Each row is a point on a landscape with many peaks, with its height.
From any point a climber takes the steepest step (rise divided by distance) to one of its 2 nearest points. It stops when none of these is higher. Distance is the straight distance between rows; heights are no part of it.
q402: [ 17  -4 -36 -14 -23   4  17 -30  44   5  -1  31 -15  38  16  28  -8  14
 -21  24  11   4  -8   7  25  31 -15 -13   1  -7 -14 -12 -30  37   0   1
  -8 -38  40 -16 -31   0  27  40 -10  -9 -17  11  -4]  height 329
q411: [  0 -14 -43 -30   2  15   1   8  51  -7  13  35  21  41 -22  15   1  -3
 -19 -27 -20  -5  19   7  -1 -12  17  29 -10   4  26  38 -10  -3  12 -38
   5  -4   5 -14   8   6   0   2 -12  -8  10  37 -57]  height 569
q150: [ 11  26 -20  15 -31 -23 -18 -34  -9   5 -17 -21 -18 -33  27 -32  14 -12
  11  17  -9 -32  23  13 -60  49 -39   0  -1  15 -30  17  -9  -1   7 -10
   6  15   5  30  -1  -9 -25   5   7 -18 -29 -14  17]  height 830
q161: [-27  -2  -2 -27   1  -1 -16  10  32  -8 -16  34  18  32   2  25  -5 -12
   7  -8 -46   0  17  11  49 -24   9   2   5  -6  14  35 -21 -16  24  14
  -1 -15  12  -5 -27  14 -16 -23  -2  -4 -24  24 -12]  height 564
q655: [ 13 -13 -30 -20 -38   4  12  -3  -9 -21  -1  26  10   4 -11  15  19  11
 -24 -26 -29  10 -29   7 -21 -21   2 -11  10 -11  23 -11 -25 -26  17  -8
   7 -30  23 -17 -16 -22  40  10  -2   8  25  -6  -3]  height 659
q41: [-18 -11  32 -38  16  20   1 -12 -34 -39  11  -4  10 -17  -2  -7  29  10
  16 -28 -23  16   6  16  -3 -31  34 -14  -5 -11   1 -46  16 -24 -10   4
  22  -3 -42 -33 -29   0  10  -6 -21   0  29  -4  25]  height 480
q353: [ -6 -29 -11 -39  -5  10   1  17 -22 -44  33  41  21  -3 -26  33   5   2
  -3 -23 -35   2  -7  25  -8 -22  25   5  -5   2  27   7 -17 -41  18  -1
   8 -11 -16   0  -9 -11  -3 -12 -44  -1  33  17 -33]  height 795
q147: [ -2  10 -14 -21 -26   4  28  -5   4   2   5   1  29  -6 -11  -1  14   1
   8 -15  13 -29 -17   6 -13  -8   1  21 -18  19  44   7  25  -4 -18  13
  -3 -11 -11  -2 -21  -5 -14  11   2  31  19 -11 -32]  height 341
q511: [ 31 -11  22  -7 -18   9  -9 -23  -4  12  11  26 -29   2 -16  35  -3   5
 -11  10   5  15   6 -11  -1  11 -12 -24  10 -23 -23   2   5  13  -1   8
 -11 -20  27 -10  22  24  25   8 -14 -32   2   1  13]  height 832
q983: [ 18 -17 -35   5 -33   7  -7  37 -39 -25  18  13   4 -30 -14  -3   8  10
   4 -41 -28   3 -29   5 -49  -6   8   9  17  -3  32  -2  -2 -24   7  -5
   9 -27  24 -10   8 -23  12   2 -28   9  13  13   6]  height 757
q722: [ 15  -9   3  24  14 -13  11  -8   4  14 -14  -3   9  -6  16   4 -22   4
  20  18  38 -18 -23  11  47  14 -11 -18  -7  -6 -12 -20  -7  -2 -18  29
 -10  21  -5  26   1 -13   7   9 -24   5 -20  31  -7]  height 487
q795: [  4   0  -2   3  -6   5  22  11   4  34 -14  -5  26   6  11  14 -13   0
   9  -6  47 -20 -27   4   7   2   7  22 -18   1  14  -3  24  -2 -20  14
 -21  23 -17   4  -6   1   6   8  -7  38  35  -7 -40]  height 309
q350: [  2  16 -17  25 -19 -18 -15 -41  10  12 -16 -29  11 -20  17 -25 -11 -17
   0  28  27 -15   1  13 -32  43 -50  -2 -12  18  -2  13  -5   0  22 -11
  17  45   0  45   8 -15  -1  -9  12  -7 -29   0   4]  height 707
q644: [ 16   9  -5   5  -4   0  21 -22   9   2   3  25  11  18   8   5  -9  13
  33   2  40 -14  16   9  12  24   7 -10   1   8 -16  13  10  16  -6  -4
   3  33  10  18   3 -11   6  -6 -28  -4 -28  39 -38]  height 452
q810: [  6  22 -20  19 -28 -25 -26 -18  -8  15 -17  -2 -38 -43  41  -9   3  -9
   7   9 -21  -4  17   5 -59  49 -37  -7   9  12 -31  41  -7  10   7  -6
   9  -8  53   3  18  -5 -23   8  14 -21 -26 -39  32]  height 642
q487: [ 13  17   0  36   8   6 -30  52 -15  20  -2  -2 -14 -23 -20 -10   4  -2
  -6 -29 -10   5  23 -33 -38  16   7  32   7   5 -10  50  34  18   1 -34
 -10  -4  -2 -10  39  25 -24 -16   8 -10 -22 -11   3]  height 381
q978: [  2  31 -36  37   1   8  16  40 -16 -22   4 -53 -24  15  10 -61  37   1
 -14  -7 -28 -11   1  -8 -28   7 -26  18   5   4  -8 -25   6  -3 -19 -30
   3  -6 -18 -18 -11  -7 -10   1  28  -2   3 -16  52]  height 366
q806: [ 17 -29  16   0  28  17 -16   3  -6  14  -2 -30  40 -19 -41  45 -10 -37
 -41  31  34  -9  -2 -29  22   5  -7   9 -28  -5  15   6  23  -8  -4   1
 -12  24 -35  11  25  18 -12  -2  15  -7   7 -15 -18]  height 581
q9: [  4 -23  15 -53  -5  31  -1 -39 -62 -20   6 -19  -2 -40 -12  15  16  12
   9 -21  -9  19   3  15 -49 -35  36 -10   5  -9  -6 -40  45  -8 -18  12
  15  -6 -29 -23 -17 -17  10   3 -26  -8  30  -7  25]  height 430
q592: [ -4  -6 -23  -3 -10  10  32 -30  34  17  10   5  30  43 -10  12 -20   9
  -3   4  52   1  -1   9  27  16   0   1  23  -9  -4 -13   9  14  16 -11
  -4  38   2  11   5 -16  24  15   7  -3  -3  20 -44]  height 467
q626: [-11 -36  20 -26  10  -5 -33  11 -36 -50  40  39 -15 -30  -8  23   6  24
  19 -42 -43  34  30  21 -12 -29  39 -24   4 -17 -16  -3  -4 -35  27  -1
  28 -23  -5  -9  14   1  -1  -7 -35 -10  16   6  29]  height 667
q740: [-10  21 -14  14  -6 -30   6  18  13  21  12 -26  24 -18  -8 -68   1 -18
  18  25   9 -28 -33  10 -19  -4  -7  27 -32   8  38  -1  30 -29 -17   7
  -3  -4 -33  28  10   1 -54  10  -5  46  12  -7 -28]  height 358
q94: [-23  -8 -37 -34   6  16   9   1  50 -38   3  36  15  34  -5  25  16   3
 -19 -27 -46  -4  18  20  23 -16   0  10 -11   3  30  27 -18 -15  18 -17
  12 -22  17 -23 -34  -6  -8  13  -3 -10   0  26 -26]  height 614
q347: [  1  12   1 -23 -12 -12  20 -11  -3   0  14  36  21   8  -8  -5 -12   4
  48  -2  28 -20  23  21  -5  -6  29  15 -16  34   8  30  21  14 -14  14
   9  -2  13  17  -7  -5 -15  -5 -40  23 -18  37 -67]  height 412
q826: [  3  13 -24  36   1  -6  11  24  14  36  -5 -51  11  -5  22 -49   8   2
  11  13  22 -37 -28   6 -26  16 -22  30 -25  -4  -4 -12  26 -28 -18  -7
 -12  25 -46  23   3   5 -39  12  10  33  22 -14   2]  height 328
q176: [-30  17 -12   6 -17 -51  12  -8  20  22   6 -16  37 -15 -10 -55 -25 -18
  26  23  30 -11 -45  22  -4 -20  -7  -3 -15  21  44  10   1 -28   3  31
   6   7  -3  51   1 -29 -26  12 -20  59  11 -10 -40]  height 389
q870: [  7   8   0  26   2  13   9  11 -20  31  -6 -43 -31  -8  33 -36  -8  26
  24  -2   9 -34  17 -11 -49  28   1   7  30  -1 -54 -25 -13  -8 -15 -10
 -12  43 -37  20 -21 -11 -21  -8  -4 -16   1  -9  23]  height 276
q254: [  9  13 -22  -7 -13  -3   9  -5  44  12 -22  32  -2  23  39  21 -12  14
   0  11  16 -29 -10  11  39  18 -13   4 -26   6 -16   5  -5  31  -3  19
  -4 -28  36 -16 -35   5   8  20  -6  18 -21   4 -17]  height 359
q219: [ 12 -15  58  17  25  17  -4  -4 -30  16 -20  19 -26 -12  33  25 -49   7
  24  37  53  10   1  -2  22   4  34 -34 -13   5 -45 -27 -10  10  -4  18
   3  37  23  39  19  -2  11 -18 -30 -19   4  23  12]  height 663
q251: [ -8 -11 -16 -34  10  22   2  13  -2 -44   6  28  -3   4  -4  31   8   8
 -16 -56 -47   8  10   9  12 -26   8  -6 -18   8   9   3  -1  -5  32 -13
  21 -46  34 -55 -28   2   8   4 -35 -17   8  16  11]  height 674
q891: [-27 -14  28  -6   0  19 -23 -27 -11  -1  -3  -1  38  -1 -29  -4  -1 -25
   7  17 -13  35  16 -22   0  -1  17  -6  13 -10   6  12  -4  -2  20  -4
   6  37 -23   7  19   8   7 -30  22 -18  -9 -15  -2]  height 241
q190: [ 10  32  -8  31 -14 -10   0 -15 -13  -1  -6 -14 -50 -19  15 -16  17  -6
  -9  -4 -30  21  33  -6 -37  36 -21  -9  25  -3 -23  29  -6  19 -11  -9
  -9 -16  27 -15  18  -7 -15  18  24 -31 -27 -35  60]  height 802
q241: [-19   7  -3 -47 -13 -13  20 -16  17  -3  29  18  37   4 -26  -6 -14   2
  27  -4  12 -19   4  15 -12 -17  18  32 -22  50  45  21  26   0 -24  24
  -1 -16  -3   5 -22   1 -32   0 -23  44  12   4 -65]  height 375
q748: [-13 -31  -9 -35   8  16 -12  18 -34 -57  32  29   6 -15 -13  29  -1   9
   5 -55 -42  13   2  24 -10 -31  18  -9  -9   4  13  -4  -1 -31  46  -7
  29 -27   3 -33 -10  -4   5  -2 -60 -11  29  21   8]  height 733
q663: [ -3   2  -2  -3  -5  24 -22   8 -17  34   2   5  13 -24 -31   6  -7  -9
   2  -7  17   6  18 -28 -48  17  19  41  -5  31   1  56  42  31   7 -17
  -3  26  -7  10  34  19 -24 -36  -3 -10 -25 -13 -24]  height 456
q401: [  1  15 -40  16  20 -11   0  30  13 -43  14  19 -21  -7  10   4  30  22
 -23 -41 -29  13  32  -5 -17   3  -8   1  13  13  -1  24  -7  20  16 -35
  16 -41  60 -52  18 -21  10  -3 -16 -10 -17  29  27]  height 259
q457: [ 10 -13  39   5   1  13 -11 -21   0  21  -5  19 -30  12  13  26 -41   7
  -5  36  36  20  -9  -5  36  12  -1 -31  11 -14 -33 -27  -8  23  16  17
   2  15  20  14  19  21  36 -15 -16 -20  -6  17  21]  height 727
q358: [  9  26  41  -1  10   1  29 -12  -1   4  -8  46 -21   6  18  13  -2  17
  26 -31  12 -14  34   6  31  -9  39  -9  -8   5 -17  15   9  33 -19  24
 -15 -23  10  -5  -7  11 -15   3 -25   2 -22  16  10]  height 492
q788: [ 20  10 -22  23  10 -12 -18  46   5 -12   5  20 -14 -21 -17  11  19  13
 -17 -40 -25   1  29 -18 -28   7 -12  15  -2   8   6  46  14   8   4 -40
   7 -39  43 -32  30   9  -9  -4  -5  -2 -22  21   0]  height 312
q384: [-13  23 -41  19 -28 -27  11 -34  47  -2  -9   4  27  20  42 -32  15   5
  17  11  18  -3  -6  28  14  34 -31 -10  11   5  -5   0 -10   1  14  -7
   8  29  21   2  -3 -33   2  11  16  22 -16  -2 -17]  height 442
q257: [ 18  15 -42  14 -10 -31   5  -4  38  -7  -5  34 -32  25  50   8   8  21
 -20  20 -10  -3  -4   4   2  47 -34 -10  19  14 -25  -1 -42  31   8 -30
  11 -22  53 -19  -3 -16  15   2  -7  -6 -35   2  -5]  height 285
q239: [ -8  19 -20  44  -2 -25 -21  54  19  -1 -26 -14  -1  13   2 -40  14 -25
 -13  17 -38  -3 -33  -9  13 -13 -26   9  -5  -1  35  18 -36 -23   2 -20
   7   3   1  -2  16   3   3 -21  22  26 -11 -10  -1]  height 737
q97: [ 10 -39  27 -35   5  10 -27 -25   1  -4  17  23  -3   2 -46  62  -1  -2
 -29   7 -26  34  28 -14   5   0 -13 -16   1 -16 -20  22   8 -15  14 -19
   6  -4   5  -6  27  29   7  -5  -1 -42   2  -7 -12]  height 709
q471: [ -7   2   3 -13  11  16  -7   6   5 -23  23   6  -9  15 -33  22  26  16
 -29 -35 -23  25  48 -18   8  -2  -5  10  23   2  -2  -5  17   7  11 -37
  -5 -22   8 -48  -2  17  11  -6  21 -31  14   4   0]  height 205
q724: [ 26  14  45  26  22   5   0  14  -3   0 -17  32 -38  17  33   9 -45  19
  20  -3  38  -9  12  -7  36   7  32 -19   5  15 -42   5 -10  27  14  -7
   2  31  17  35  31   1  -9 -37 -41 -17 -38  30   9]  height 604
q654: [ 20 -12  34 -26  13 -10 -33  28   1  13 -16  19 -34  23  14  45 -23  10
  -7  14   3  -4 -19  -6  56 -38  23   3   5 -17 -31 -39   0   7  -3  23
  -8  -8  -9  11  16  26  37 -38 -24  17   5  15   3]  height 56
q910: [  5 -13 -20 -25 -25 -11   6  15 -27 -35  37  28  18 -19 -42  -2  -9  -3
   3 -18 -27 -11 -23   5 -39 -21  12   1   8  24  51   9 -28 -38   0  13
   9 -20  -7  19  -3 -24 -13  -5 -35   8  13   9 -38]  height 875
q590: [ 13  14 -33   1   3 -10   8  25  21 -28   9  36 -48  26  27  16  20  21
 -27 -19 -30  13   6  -6  18   7 -12  -5  14  12 -19  -5 -21  39   4 -24
   4 -55  60 -38  -5 -17  23  -3 -18 -10 -25   9  27]  height 239
q236: [-27   2  10  -6  -3  18 -18  10  -4  -2  13  17  25  17 -12 -18  16  -7
  17 -17 -17  22  15 -11   5  -1  34   8  16  -9  13  25  -6  -2  11  -2
  -3  19 -20 -14  11  14   0 -36   1  -3   3   3 -16]  height 215
q800: [  6 -34  31 -57   1  18 -10 -44 -51   3   3 -16   3 -38 -16  37  17   4
   8  20  12  10   5   9 -40 -25  28   1  -6 -14 -14 -26  32  -5 -42  21
 -14   4 -42   1  -5 -10   5   7   4   6  42 -19  -3]  height 371
q62: [ 20   0  20  -9  17  -3  16 -18   6 -28   8   7  -1 -19 -30  22  31  -6
  -9  -2 -17 -17  22  -8  39   6  -5 -22 -16   3  19  10  14   1 -18   9
 -10 -29  -5 -10 -20  12 -26  23  -8 -23 -27  13  23]  height 386
q207: [ 18 -23  12  12   9  -6 -17 -21 -31  26   9 -64  -2  -6 -18  12  -6 -10
 -53  44  32   1 -23 -14  -8   3 -24  -9   0 -47 -11 -39  11 -21 -12  12
 -15  -2 -54  25  10  10  20  26  41 -16  27 -16  28]  height 207
q437: [-15   5  14   7  -2   8 -26   2 -12 -19  -8 -31   5  -8 -28  -4  23  -4
 -21  -2 -56  27  10 -29  -3  -1 -27   9   2 -12  14  15  -5 -22   1 -23
 -10 -11  -5 -22 -17  17   2   1  59 -15  17 -38  14]  height 580
q659: [  7   0  -6  26  19   1  10  28   7  48   2 -67 -23   2  42 -31  -8  26
   7   0  28 -52  -1 -15 -24  27 -25  22   5   4 -41 -54  -1 -18 -24  -8
 -25  30 -45  10 -26  -2 -26   2   7   3  19 -13  25]  height 300
q214: [ 10  -5  31  21   1  17 -26  11 -18  30 -19  -9  -5 -25  -5  12 -33 -28
 -15  23  14  -7 -20 -27  -4   7 -20  -5 -35 -12  11  19   4   5   0  31
   2  -6  10   3  10  38  12  -7  24 -16   9 -26  11]  height 396
q442: [ 19  23  -6  15  18 -10   2 -21   2 -46  12 -33 -41 -11 -24  10  43  -6
 -41  -3 -37  40  20 -22  16  17 -37 -27 -10  18  14   7 -13   5 -12 -31
  -6 -42  36 -41 -21   1 -22  23   1 -34 -18  -2  56]  height 291
q196: [ 14  13  14  38  22 -21  22   0   1  23  -9 -44 -11 -10  42 -53 -12  -1
  35  21   4 -27  11   4 -27  31  -5  -3  -3   1 -49  -8 -22  -8   2   6
  11  49 -18  30   0   7 -33   6   5  -7 -30   3  30]  height 246
q704: [ -9  -8 -25 -22 -26 -10  26 -15  34 -10 -12  17  34  25 -14  12  18  -5
 -17 -14 -14  -2 -30  15  17 -26   8 -20   7 -17  31   7 -30 -25  20   4
  -2  -6   9   4 -29 -26  26  23  18  22  18 -12 -17]  height 602
q930: [ -3 -17  24 -21  20 -12 -28   8 -20 -50  38   4 -43 -20  -6   5   8  33
   3 -48 -38  45  21   9  -8 -40  17 -32   6 -12 -26 -31   7 -21  23 -13
  35 -29  -2 -36  14  -2  29  -3 -26 -11   3 -14  67]  height 599
q310: [-40 -37  57 -28  38   4 -28  -3 -15  26 -23  -5  35 -11   6  -3 -13 -17
  34  20   1  34  -6   2  41 -37  53   0 -12 -10 -15 -22  -1 -16  -7  35
  -4  20 -43   4   1  13 -14 -11  10  34  21  -1  -8]  height 100
q485: [-22  14 -12   1  36  15  -1  35  39 -27  41  14 -20  44 -15   0  30  15
 -21 -37 -12  10  52  -7  32  -8  -3  16  21  11  13   7   9  20  15 -39
  -6  -9  10 -48   8  17  -4 -16  17 -19   9  24  -9]  height 185
q156: [ -4  10   1  34   8  -7 -23  53 -12 -18  -7 -23  -8  -2 -20 -36  22 -15
  -7  -9 -68  14  -3 -29  -4  -9 -16  19  -2  -5  15  19 -31 -20  -4 -23
  -7 -10  -5 -20  -1  17  -3 -17  35   3   7 -23  15]  height 650
q187: [-20  -7  12 -14 -22  13  -2 -32 -18  31 -16 -34  27 -11  -3  11  -3  -4
 -13  -1  28   1 -30  -3 -33  -7  -2   5   2 -23  16   1  10  -2  -4  28
 -18  11 -25  19 -19  -2  35  10  39  18  45 -42  -3]  height 256
q684: [ 15 -26   9 -11  14  14 -19   0  18  16  -4   4  15  24 -49  63 -25 -17
 -59  19   5  12  11 -26  38   0 -14   6 -14  -1   8  10   9 -11  29 -24
  -2   5  -7  -8  16  32  12 -11  14 -19   7   5 -31]  height 634
q610: [-31  -5   1  -2  -3   8  19 -41   9  40 -11 -35  45  -1  17   9 -20   6
   9  -8  59   0 -23  10  -5  10  -6  10  -3  -7   7   6  15  12  -1  35
 -17  33  -6  24 -23 -24  30  15  30  22  27 -23 -21]  height 281
q556: [  7  25 -33  -7 -33  10   9 -26  -5  -4  -9 -17   7 -12   0  -3  30   6
 -14  -6   7 -28  -1   0 -34  16 -37  14 -13  17  22  12  31  11 -13  -1
   0 -13   1 -10 -25 -16  -7  15  26   5  -1 -22  12]  height 298
q583: [-12 -23  60  -7  28  -1  11 -21 -55  20 -17  -2   1 -28  23   2 -18 -14
  67  28  19  11  -4  14 -15 -16  34 -23  -9 -13 -26 -26  -2  10 -42  42
 -16   1 -13  27 -10  -7   5  22   7   7  22  10  -2]  height 153
q448: [ -2 -22   8  19  18 -11   5   6  -6  14 -22 -12  30  -9   1  -5 -26 -17
  17  22  24  -1 -48  12  47 -31  18 -15  -3 -19   8 -23 -14 -24  -8  42
  -5  19 -22  33   8 -20   8   4 -12  25  11  18 -13]  height 518
q664: [  3 -11 -38 -14  -9   3  30   0  59  27 -11  16  22  54 -17  13 -33  -9
 -32 -10  42  -3 -19  10  26 -15  27   5  14 -12   8   4   3   2  22 -29
  -4  32   4  16   7  -5  25  27  -1  15  24  14 -50]  height 488
q798: [ 21   3  29  32  56 -19  71  18  -3  -3  17 -25 -14   5  22 -39  20   3
  37   1  -9 -14   5  12   4  -1  22  -3  -2 -11 -49 -36  -9  11 -28  21
  -5  10 -36  22   2 -11 -29  19  -6  11 -23  24  45]  height 206
q66: [ -9  25 -23  31 -13  -9  12   9   7 -17   0 -15   5  13  26 -60  26  -3
  21   2 -13  -7   0  10   1  19 -10  -2  20  -9   2 -10 -14  -1 -17  -6
   2  22 -14  -3   3 -14   2  -2  16  10 -13  -6  19]  height 405
q925: [  6  17 -26  34 -29  -7 -19   4 -21  23 -22 -29 -20  -7  33   0  -6  -4
 -35  18   2  -6 -26 -13 -31  31 -56  -8  -2 -14  -6   1 -25  -7   1   3
 -12 -13  14  -3  -8   2  23   8  41  -7  13 -56  29]  height 414
q884: [ -4   9  -7   3  10  21   5  36  15  -4  27  11   5  29  -9  -9  22   4
   1 -24  15  -3  26  -5  11   7  26  21  13   1   8   6  32  14 -11 -21
 -16  18 -23 -29  20  19  -7 -30  -7   1  17  13 -27]  height 191
q755: [-25 -27   7 -26  -4 -25  18 -30  17  10 -12  -8  48 -13 -17  16 -17 -12
   3  -5  13  -6 -44  16  37 -37   9 -17   2 -13  31   7 -12 -33   6  50
 -13  -1  -7  31 -25 -27  11  26   5  30  24 -11 -27]  height 557
q71: [  5 -11  46  10   4   1 -37  20 -24  18 -13  -8 -23 -22 -13  -3 -16 -26
   1  17 -36  10 -11 -30  -5 -21  -4  -8 -21 -26  -8  12 -10  -7  -1  25
   4 -27  11  -4  15  46   0   5  28 -19  15 -42  34]  height 457
q851: [  6  15 -18  35 -15  -9  -5  16 -36   2   0 -49 -41   6   8 -26  12   1
 -30  15 -21  10  -6 -16 -19  18 -50   7  27 -15 -24 -36 -23  -1  -7 -18
 -15 -13  -2  -4  -5   0  20   6  42 -18   9 -38  56]  height 362
q341: [-17 -35  45 -48   1  18 -12 -76 -30   7  17 -16  28 -24 -23  39   3  -9
  19  28  16  15  17   2 -26 -20  16  -9  -3 -15  -8   8  16  21 -21  32
 -15  18 -18  25   1  -2  10  -8  18 -14   5 -27  -2]  height 318
q808: [-23 -11  50   1  16  -1 -35  -1  -8  -2 -18 -24  10  -8 -20   5   0 -19
  -9  23 -55  18   1 -26  30 -13 -18  -4 -21 -21   1  10 -10 -28   7  10
  -2 -10 -20  -6 -17  42  -3   4  45  -6  15 -49  16]  height 522
q539: [ 17  13  24  -4  13  -2  43 -15 -20 -14  -8  11 -14 -31  10   1   7   5
  26  -8  17 -29   1   8  15   1   6 -18 -22  11   4 -20  19  12 -47  26
  -5 -28   1  -9 -30  -3 -22  28 -28   3 -14  21  24]  height 435
q819: [ -7 -27  58 -32  36 -10 -47  21 -18  17 -25  16 -14  -4  12  23 -20  -5
  14  25  -1  19  -5   0  43 -55  54 -13 -18 -12 -32 -32  -9 -10  -8  25
  10  14 -33  11  17  31  -5 -35  -7  19   4   1  12]  height 78
q345: [  7   0  10  39  42 -10  39  17   3   5  13 -24  13   2  14 -54   4  -6
  42  19  15  -7   5   4  12  11  20  -6   4 -11 -39 -12   0   2 -21   4
   2  42 -36  24  22  -6 -35   1 -11   3 -29  25   9]  height 223
q829: [ -8  17  16  13 -24 -22 -15  14 -32   4 -20  23  -7 -27   9 -40 -54 -13
  40  24  10  -8 -22 -10 -31   6   9  -5  -5  33  14  14 -26   4  10  32
  29   5  24  39  11   4 -21 -11 -19   6 -14   4 -26]  height 493
q825: [-46 -19  45 -15  22   7   5 -22 -27  29 -18  -9  43 -11  12  -6 -14 -15
  61   8  24  22  -7   2  14 -17  34  11  -4   2   5  -3  13   3 -26  46
 -21  10 -19   8 -17 -11   1   7  16  33  28   1 -24]  height 123
q994: [  8   1   9  24 -20  -3 -16  -3 -10   2 -29  29 -14 -33  13 -22 -42 -17
  15  28   5  -1 -12  -4 -21  25  -7 -10 -11  30  11  29 -22   9  30   4
  35  26  44  34  36   3  -2 -26  -5 -17 -30  17   4]  height 566
q960: [ -3   6 -39  -7 -15   6   3  34  59  22  -8  26  13  55   0 -10 -20  -1
 -18  -5  10  -2 -30  13  13 -25  31  15  -7  -3  35  32  -4 -10  23 -31
   1  18  11   4  17   2   7 -16 -18  27  12  23 -55]  height 519
q497: [ -6   1 -25  -6 -17   8  40 -30  31  25  19   1   1  37  21  13 -11  35
  -3   2  58 -11  18  11  17  42 -20  11  38   1 -17 -40   2  30  12 -20
 -10  18  14  -8 -30  -4   3  36   8 -17  -8   9 -35]  height 448
q760: [ 12  29  40  17  20   2   9  21   2  -4  15  36 -37  28  30   4  -9  26
  14 -45  21   0  36  -8  29  -2  41   7  22  -4 -41   1  -3  42   5  -9
 -15  -2 -10   7  37   9  -1 -30 -30  -8 -20  10  12]  height 551
q359: [ 17  -6   1  40 -10  11  -7 -10   6   8 -16   3   4 -25   6  -5 -46  -9
 -23  43  35  -1 -16  -3  -6  41 -30 -16 -17  20  15   3 -18  -5  26   0
  24  41  20  43  21 -12  23 -19  16 -15 -18  16  19]  height 639
q74: [-24  12 -18  -2  -9 -26 -15   4  41 -13 -31  18  19   6   5  -4  -3 -27
   8  19 -38  -9  -7  15  47 -17 -14  -8   9   3  39  29 -32 -18  15  23
  10 -11  18  -3 -15  -7 -18 -12   9  11 -41  12 -12]  height 594
q282: [ -7  -3  11  -3 -18  -4 -18 -15 -23  25 -10 -41  -1  -5  -8   8   7  13
 -40  11  16   7 -27  -9 -14 -15 -13  -5  13 -33   4 -36  11 -19  -3   6
 -13  -9 -43   0 -13  11  41  19  53  16  54 -50  18]  height 230
q637: [ 20  -2   7   9  11  21 -10  10 -19  24  -8 -15  15 -32 -28  15 -17 -25
  -9  24  51 -21   9 -20 -25  19   4  24 -27  23  -4  30  39  22 -10  -7
   1  38 -25  24  30  19 -29 -21  -2  -7 -18  -7 -19]  height 521
q986: [-11  22  -5  -1 -28 -26 -16  17   1  11  13  26  15  -5 -18 -40 -26 -15
  15  17  12  -5 -39   3 -31 -10   5  17 -10  30  47  24  -6 -15  10   4
  16   8  -1  31  13  -6 -19 -20 -32  32  -8  10 -59]  height 431
q106: [  3   0 -24 -12 -17  16  12 -12  -1  -4  22  -5  -2  26 -30  17  22  22
 -42 -13   3  14  16   0  -6  -2 -13   8  40  -9  11 -36  16   7  13 -35
  -5 -13  -2 -32  -4  -1  27  12  28 -20  22   1 -10]  height 229
q484: [  4  13 -31  26 -39  -5 -24  20 -10  23 -26   1 -10 -14  40  -6 -11   9
  -6  -3  -3  -5 -21 -17 -45  37 -40   8  12   7 -14  16 -17   2  15 -18
   3   3  37  -4  10  -4  10 -12  15  -1  -6 -35   2]  height 486
q153: [ -6   0  -3  -6  -4  12  -9  12 -34 -44   9 -18 -11  -9   0 -16  29   9
  -8 -42 -37  27  -3   2 -12 -30   3 -13   9 -13   0 -45  -1  -9   9 -14
  18 -25   2 -47 -12  -8  31  -5 -10  -8  22 -15  48]  height 532
q543: [ 11  15 -17 -26   8   7  16  28  47  -8  -1  29 -25  47  15  29  11  17
 -11 -19  -3 -23   3   9  69 -12  11  21  -4   3 -13 -30  13  32 -10  11
 -17 -33  19 -25 -28   4  13   1 -21  14 -10  25   4]  height 395
q718: [ -2  21 -34  32  11 -44 -20  36  48 -25 -13  -5  -9  13   9 -28  30 -20
 -10  19 -39 -17  -7  16  44 -11 -35  -5   5   0  25  13 -26 -15  -6 -15
   6  -5   9  -4  15 -11 -10 -14   6  15 -42  19   3]  height 664
q521: [-28  20 -48   9 -17  -5   9   7  65  -5   0  21  16  50  25 -37  18   9
   7  -3   0   5  -4  23   8   0   4   1  15  -7  29  18  -9   4  16 -26
   8  14  22 -13  18 -19   7 -12   6  27  -4  16 -42]  height 479
q418: [ 36  15  30   8  11   3  15 -29  16 -28  21  -2 -44  -9 -31  25  33  -3
 -26   1 -15  29  26 -13  23   9 -11 -38  -7   4   9  11   0  15 -15  -8
 -17 -48   9 -20  -5  19 -23  31 -23 -39 -25  -1  60]  height 339
q944: [ 12  11 -20 -13  -1  14  41   9  29  -6  26  17 -36  45  19  17  11  34
 -19 -20  32 -17  16  11  36  25 -13  19  19  18 -12 -58  12  48  -5 -25
  -5 -17  19 -28 -23   9   4  24 -16  -9  -3  16  -8]  height 423
q815: [  7 -25  31  10  47 -18  52  -3 -39   2  -2 -19   9 -20  11 -27   4 -13
  57  25  -4  -8 -14  16   0 -17  23 -19  -4  -7 -27 -35 -10  -8 -39  47
  -7  -9 -26  27  -8 -19 -24  38   5  12  -2  37  14]  height 184
q813: [-18 -26  23 -12   8  33 -12 -55 -32   9   7 -42  23 -23 -32   2  -9 -31
   6  45  19  15  19 -10 -34   0  15  -3   7  -9 -12  14  11  30  -7  14
  -4  51 -30  42  18 -15   0 -18  27 -24 -18 -21  16]  height 278
q553: [  5  22 -53  -8 -23  38   6 -14 -10 -11  -1 -33  -7   7 -16   6  31  14
 -43 -28  -3  -5   7 -11 -42   3 -29  20  15  19  24  -1  47  16   0 -27
   3 -12   5 -35 -18 -24  -2  11  26 -17  10  -9   7]  height 261

For each start below, name the point where the climber stops.
q418 -> q511
q788 -> q511
q590 -> q960
q884 -> q910
q815 -> q150
q41 -> q910
q442 -> q511
q448 -> q910
